Each row is a point on a landscape with many valleys, with its height.
From any point a ball rolls to the lowest of the 2 points nearest to it. It stops when none of these is lower. Distance is the straight distance between rows; heights are no part of it.
Q635 h=73.3: 24  -10  57  -44  -55  -53  -26  -6  -22  -9  -8  -40  -5  9  -28  23  -8  10  -28  -26  -18  -7
Q195 h=32.6: -8  -2  -27  -30  40  -11  -57  20  3  24  11  48  19  -30  21  26  43  -2  -18  -3  -5  -9
Q916 h=37.0: -74  22  2  -52  -14  -52  -19  13  6  26  2  24  10  -8  -32  -1  44  58  -6  -41  -15  21
Q803 h=28.9: 63  -28  -20  70  28  62  -18  -12  12  -22  0  18  4  -42  9  -21  -54  -62  9  33  39  -1
Q165 h=40.7: 23  -26  -54  31  -3  -1  -38  76  30  -20  22  17  23  51  1  -31  -6  -5  -44  23  19  -10
Q507 h=34.0: 28  -5  -43  -5  59  47  9  22  -3  -7  -4  18  8  -20  45  7  12  -23  11  44  -3  -28
Q148 h=47.2: 3  15  61  -20  -14  -29  18  10  -51  -14  -47  0  -28  21  -54  -18  -40  4  -42  16  19  10
Q639 h=64.2: 67  24  73  -59  -27  15  37  -50  -7  -8  -51  -20  -2  -32  41  35  -8  15  26  8  20  -5
Q834 h=78.5: -13  26  -16  60  20  19  -47  -106  5  34  48  0  -32  -13  61  0  -14  -41  6  -39  4  25
Q862 h=70.3: 5  -26  14  16  -56  -27  35  54  4  -34  -1  -76  10  83  -24  6  -11  0  -12  5  -19  11
Q835 h=65.0: -4  17  22  18  13  43  48  -31  -35  12  -59  58  -23  -29  -3  -33  -19  34  13  27  46  1
Q56 h=61.4: -21  -8  -33  22  31  10  64  4  13  5  3  -16  -25  3  -35  -27  -15  -48  32  -30  -39  25
Q413 h=51.1: -13  49  78  -48  -21  -35  51  34  -34  -29  -71  -27  -2  27  -28  -39  -24  11  -50  13  45  -1
Q763 h=15.7: -15  -10  -74  10  40  18  -19  -29  33  18  67  51  5  -22  48  -45  -8  3  22  -40  1  24
Q511 h=76.1: -37  22  19  -64  -25  -53  -34  -45  -42  32  15  51  -14  -31  3  12  6  54  -5  -20  -2  53
Q669 h=55.6: 29  -2  -19  -5  1  35  61  -1  34  4  -11  -41  -1  -21  25  1  21  -31  51  -13  -30  -4
Q646 h=57.7: -6  -4  49  8  -41  -14  -40  -12  -48  11  -38  6  0  -49  -35  -8  11  26  -40  4  53  -19
Q175 h=15.0: -49  20  43  9  -7  -11  -11  29  -37  -18  -27  -44  2  -1  -44  -17  25  5  -47  19  20  -48
Q38 h=31.6: -26  17  15  14  -5  -9  -50  -90  -48  32  39  35  -21  -26  39  22  5  34  -6  -10  15  0
Q267 h=71.6: 27  -23  32  13  -50  -15  -22  -4  -12  -6  -9  -41  -10  8  -35  14  -3  -7  -16  -10  -10  -20
Q811 h=17.0: 27  -14  -32  53  25  44  -1  -40  4  9  18  43  -18  -27  26  -37  -37  -29  19  -1  24  17
Q110 h=36.7: -47  -4  -18  56  20  5  -6  60  20  -36  15  -57  23  33  -42  -15  13  -37  -21  15  -8  -50
Q177 h=44.4: -12  42  29  -58  -8  -44  21  75  15  -20  -24  -37  11  63  2  -19  39  -2  -29  12  -8  2
Q701 h=60.2: 0  -5  26  36  -18  19  -25  -12  -26  21  -46  30  2  -63  -21  -19  15  1  -17  11  62  -13
Q597 h=27.1: 5  -37  -50  16  -5  -17  -53  4  79  11  66  5  24  -7  -11  -5  2  -24  7  -71  -29  6
Q210 h=31.3: -5  -9  5  -6  4  -14  2  -47  -48  -13  51  -14  -25  41  12  45  -36  17  12  7  -48  -11
Q892 h=36.4: 25  -50  -69  35  7  13  -39  35  39  -18  54  19  24  16  2  -32  -21  -13  -14  -10  4  -8
Q115 h=34.6: -13  5  31  7  -36  -6  -28  -74  -61  22  9  36  -20  -30  19  -3  -4  64  -14  1  34  -5
Q401 h=42.6: 15  7  54  -17  -22  -11  23  -46  -70  -13  -18  5  -32  11  -16  1  -57  33  -8  20  7  2
Q7 h=53.2: -10  -6  5  -10  -22  -20  -61  26  0  25  -23  21  29  -57  -6  5  75  14  -41  -13  50  -15
Q601 h=12.0: 34  -24  19  30  13  12  37  4  -44  -32  -1  -47  -19  30  -37  57  -39  -53  -3  38  -15  4
Q394 h=66.0: -53  -12  -13  48  -4  -17  -52  26  -6  13  5  35  0  -9  -55  -41  12  2  -52  -15  27  -9
Q779 h=78.0: -8  20  16  49  -28  -6  -35  -107  -4  42  32  2  -45  -15  27  3  -9  -20  19  -51  -4  42
Q417 h=25.5: -3  30  23  -11  27  16  50  59  -28  -37  -42  -28  0  41  -1  -13  6  1  -26  65  25  -32
Q58 h=68.8: 30  -37  8  37  -55  6  65  41  11  -34  -25  -65  5  66  -17  0  -30  -1  7  17  6  21
Q410 h=74.5: 33  3  67  -70  -65  -50  -33  -35  -33  5  -14  -13  -1  -28  -4  18  -17  31  -33  -18  7  4
Q774 h=34.7: -11  21  12  -21  5  -19  -26  -84  -21  5  67  -17  -23  35  48  59  -14  22  17  -16  -57  -4
Q42 h=24.6: -54  8  6  26  9  14  -16  24  -21  -3  -25  -20  11  -35  -35  -21  42  -2  -27  13  27  -50
Q292 h=13.3: -103  -9  -4  15  43  -18  -45  -26  14  33  24  10  52  -47  -15  52  48  39  2  -36  12  -60
Q842 h=25.0: -56  50  53  21  0  -31  -2  57  -17  -35  -10  -46  13  53  -26  -41  41  -16  -52  34  31  -43
Q307 h=31.0: -51  29  13  48  18  -18  9  73  -2  -43  11  -55  13  79  -27  -24  20  -40  -36  44  12  -27
Q686 h=36.8: 53  -5  21  25  21  26  16  -25  -20  0  -29  25  -35  -11  -10  16  -40  -53  12  22  7  19
Q375 h=60.4: 26  -1  -28  -42  -3  -9  36  19  35  4  -1  -10  -9  20  -3  10  -4  -27  50  -7  -57  62
Q414 h=40.2: 47  -14  -1  83  20  71  1  18  5  -45  -27  -29  10  -47  -25  -3  -39  -55  4  64  40  -26
Q352 h=42.2: -35  -21  -24  32  24  11  -4  18  3  -29  31  -54  25  19  -23  28  5  -10  5  11  -36  -64
Q422 h=30.5: -93  8  -20  -8  41  -13  23  -10  10  20  17  1  1  -8  -27  1  26  20  21  -42  -45  -18
Q464 h=73.2: -44  -9  -29  -24  0  -38  -22  5  36  9  55  20  6  45  -24  19  -4  41  18  -40  -65  10
Q212 h=55.4: -21  0  41  -7  -38  -35  -66  18  -27  14  -23  -1  23  -41  -26  0  47  27  -66  -10  55  -31
Q875 h=67.0: 64  9  43  5  -29  31  12  -68  2  10  -22  -25  -16  -29  41  29  1  -19  34  0  9  -5
Q961 h=4.2: -28  23  12  -76  7  -34  48  19  -50  -30  -1  -21  -9  49  -2  -1  -24  55  -15  24  -30  -6
Q230 h=67.1: -38  -20  -34  18  -5  -30  -60  5  8  37  23  74  0  -29  -31  -19  22  21  -35  -44  25  29
Q400 h=25.8: 0  -19  5  -13  25  -12  39  0  -51  -32  30  -43  -17  48  -15  63  -32  -11  3  23  -50  -6
Q634 h=24.5: -66  -13  -27  32  57  1  -46  -25  3  13  53  28  20  -14  -18  23  -3  0  -3  -17  -19  -44
Q604 h=58.4: 49  4  57  -26  -32  22  26  -1  -37  -43  -49  -48  16  -5  14  15  -19  38  -17  47  38  -58
Q118 h=21.6: -82  1  4  22  24  -2  -42  9  -10  13  -9  -15  44  -58  -28  17  66  15  -20  -9  28  -59
Q942 h=72.6: -15  -16  -20  -37  -12  -41  3  17  26  -8  44  -24  4  61  -13  37  -10  19  25  -24  -78  24
Q344 h=43.4: 60  28  9  -63  -28  11  -3  -23  36  25  -16  24  -1  -25  57  18  18  9  48  4  -9  46
Q756 h=52.7: 102  -22  1  10  -12  41  27  5  57  -10  -44  7  11  -1  38  20  -24  -41  45  7  13  30
Q472 h=50.5: 23  -8  -8  -6  -39  -1  -41  24  28  21  -13  19  14  -27  0  -12  47  13  -25  -16  21  -9
Q894 h=42.9: 76  -14  -6  31  32  35  14  -32  3  5  3  12  -26  -6  25  22  -49  -85  30  10  -6  37
Q495 h=27.0: 17  5  -25  -17  33  21  9  -10  -19  10  6  34  -15  -7  39  5  3  6  12  28  -9  2
Q132 h=26.4: 57  -24  7  31  18  21  34  26  -14  -28  -27  -11  -12  30  -26  32  -52  -56  1  41  6  29
Q828 h=77.3: -7  -1  0  26  -41  -24  -38  -68  10  40  35  29  -37  -12  -13  -8  -13  -4  17  -54  -19  57
Q716 h=63.3: -33  -7  -23  7  31  -13  6  32  20  11  -4  6  -8  0  -41  -18  10  -46  -4  -27  -30  10
Q204 h=32.0: 27  -49  -64  23  -11  1  -18  21  58  -4  53  -7  21  17  4  -20  -18  -20  16  -39  -29  17
Q37 h=66.3: 6  -16  2  49  -21  30  66  15  -15  -28  -26  -41  -16  29  -32  -24  -30  5  11  24  7  -16
Q334 h=24.2: -3  12  -35  1  21  13  -49  -45  -5  48  16  77  8  -68  70  4  45  16  1  -8  54  32
Q5 h=20.3: 0  5  -66  12  18  18  -44  -44  18  38  51  91  -6  -40  66  -33  6  23  5  -20  36  38
Q668 h=36.2: -52  1  -6  -19  36  -36  -52  33  13  16  16  32  23  6  -25  26  33  12  -35  -23  -17  -21
Q810 h=20.2: -91  -7  -16  38  63  7  -29  -48  32  23  59  3  37  -25  -7  41  4  18  18  -35  -22  -68
Q97 h=64.8: -27  -10  -24  41  18  -4  -17  40  12  6  -8  24  -11  -1  -48  -53  -1  -38  -30  -13  8  8
Q757 h=28.3: -34  0  -25  26  38  9  -62  -52  -27  22  52  49  1  -33  26  17  8  14  -9  0  3  -24
Q256 h=26.3: -47  17  -30  -30  30  2  27  -34  11  18  31  2  -8  -4  21  13  23  14  44  -24  -59  2
Q549 h=7.8: 20  -20  -61  27  19  27  17  -19  21  4  35  36  -6  1  29  -50  -39  -6  31  -12  -4  34
Q39 h=51.3: 80  -24  -34  5  -31  29  12  5  67  3  -6  34  5  3  37  -22  -32  -8  44  -7  7  52
Q663 h=63.7: 0  -10  -6  41  11  31  82  -6  -15  -13  -8  -43  -25  9  -32  -6  -20  -35  30  -2  -21  1
Q372 h=69.2: 31  -7  25  13  -38  25  19  -37  -8  5  -20  -30  -13  -20  5  5  2  11  21  -3  2  -25
Q362 h=62.7: -10  1  22  49  -8  37  4  3  -31  -1  -55  39  -9  -29  -31  -46  -17  24  -20  37  66  -17
Q999 h=71.7: -13  -13  8  -20  -21  -41  6  38  7  -20  13  -53  4  67  -33  27  -2  1  -6  -13  -48  1
Q52 h=39.9: 63  23  15  -66  -17  -15  -26  -36  22  18  22  -13  -8  -6  62  56  14  -16  37  -2  -42  41
Q286 h=20.7: -11  18  -8  -32  25  3  33  -12  -17  11  0  7  -20  -6  5  9  11  1  23  1  -36  9
Q590 h=12.8: -41  27  3  -74  1  -28  37  -11  -27  0  11  2  -20  21  -7  1  -10  50  17  1  -52  19
Q617 h=61.8: 60  11  67  -46  -26  12  55  -22  -22  -29  -57  -18  0  -1  16  22  -43  32  11  22  22  -13
Q711 h=33.9: -88  6  6  -2  5  -29  7  -9  -19  25  -2  6  0  -23  -43  -14  34  35  0  -42  -13  -7
Q539 h=38.8: 13  16  66  -15  -38  0  13  -78  -64  1  -28  27  -27  -20  11  -8  -47  59  -3  11  39  1
Q440 h=39.0: -73  26  -20  -51  15  -48  -23  52  36  20  14  34  20  26  -23  -9  45  42  -18  -31  -20  12
Q407 h=42.0: 37  -17  -45  22  46  58  6  45  25  -20  -13  -16  26  -32  25  -15  6  -52  7  42  17  -34
Q532 h=48.0: 51  -18  -40  0  -23  19  9  46  46  1  -16  40  5  19  18  -41  -13  16  9  10  15  28
Q991 h=48.1: 55  -15  15  57  0  63  35  20  -4  -48  -47  -25  12  -6  -9  10  -37  -23  11  67  42  -30
Q316 h=48.2: 82  -25  -7  25  17  44  57  -9  31  -17  -22  2  -4  11  30  23  -50  -62  53  13  5  50
Q80 h=44.3: 41  -13  -27  11  -25  0  4  83  30  -22  -14  17  14  70  13  -32  -11  13  -26  36  27  18
Q411 h=34.5: -11  10  -15  7  16  13  27  70  13  -19  -29  -20  10  29  4  -34  29  -10  -16  32  13  -28
Q633 h=37.2: 22  22  12  -35  -19  -23  -34  -67  6  19  45  -16  -20  12  43  50  1  -3  32  -18  -48  33
Q273 h=62.6: 53  -16  -32  -32  8  -1  35  66  39  -14  -17  -11  8  38  21  15  -1  -39  21  22  -25  45
Q543 h=47.3: 43  11  5  -53  -41  -6  -14  24  35  22  -30  32  8  -20  22  -8  31  30  -1  -1  12  27
Q740 h=58.6: 34  -4  -39  -7  -2  17  46  -13  48  9  13  -15  -8  0  25  -7  -9  -32  67  -21  -42  51
Q461 h=28.4: -9  -2  -24  -6  45  7  -49  -9  -16  41  -9  65  14  -72  34  14  45  -15  -8  4  35  4
Q51 h=47.9: -4  60  71  -62  -17  -47  38  63  0  -22  -60  -29  8  48  -3  -39  17  -10  -45  20  40  8
Q616 h=40.6: -7  18  -7  -20  12  -18  40  94  28  -24  -15  -47  18  79  12  -9  39  -29  -17  28  -14  4
Q41 h=76.7: -27  12  6  -18  -31  -42  -20  -40  -15  35  20  39  -33  -8  -27  -11  -5  26  12  -37  -24  60
Q555 h=15.6: -28  33  29  -45  25  -18  50  47  -57  -40  -23  -35  -5  56  -7  -7  -12  19  -41  50  3  -25
Q715 h=21.2: -13  -24  -70  7  20  9  -32  -16  76  17  75  20  32  -39  26  -39  13  -7  22  -73  -6  7
Q989 h=51.8: -13  4  -6  -13  11  28  49  -2  17  6  -15  -57  8  -33  5  10  51  -16  35  -19  -35  -36
Q780 h=54.7: 52  -5  30  8  -25  45  14  12  -7  -32  -51  -12  9  -6  15  4  -14  31  -3  55  45  -47
Q583 h=46.6: -39  -14  -27  21  24  21  8  11  33  -7  17  -55  27  -12  -14  8  35  -14  20  -24  -35  -64
Q111 h=75.5: 9  14  37  -71  -45  -47  -32  -23  -37  13  -7  36  -11  -18  2  2  -14  58  -26  -6  8  32

For each start below, name the point where the ball stops.
Q375: Q175
Q701: Q601
Q344: Q601
Q828: Q549
Q999: Q56
Q756: Q601
Q372: Q549
Q51: Q961

Call two points neighbours if one is among the 2 nearest of the other. Go from one point of each pair to the other, from neighbour to neighbour, staying as low as possible. Name the highest point that can't be avoided.
Q175 and Q763: Q413
Q763 and Q286: Q440
Q175 and Q292: Q42
Q549 and Q601: Q756
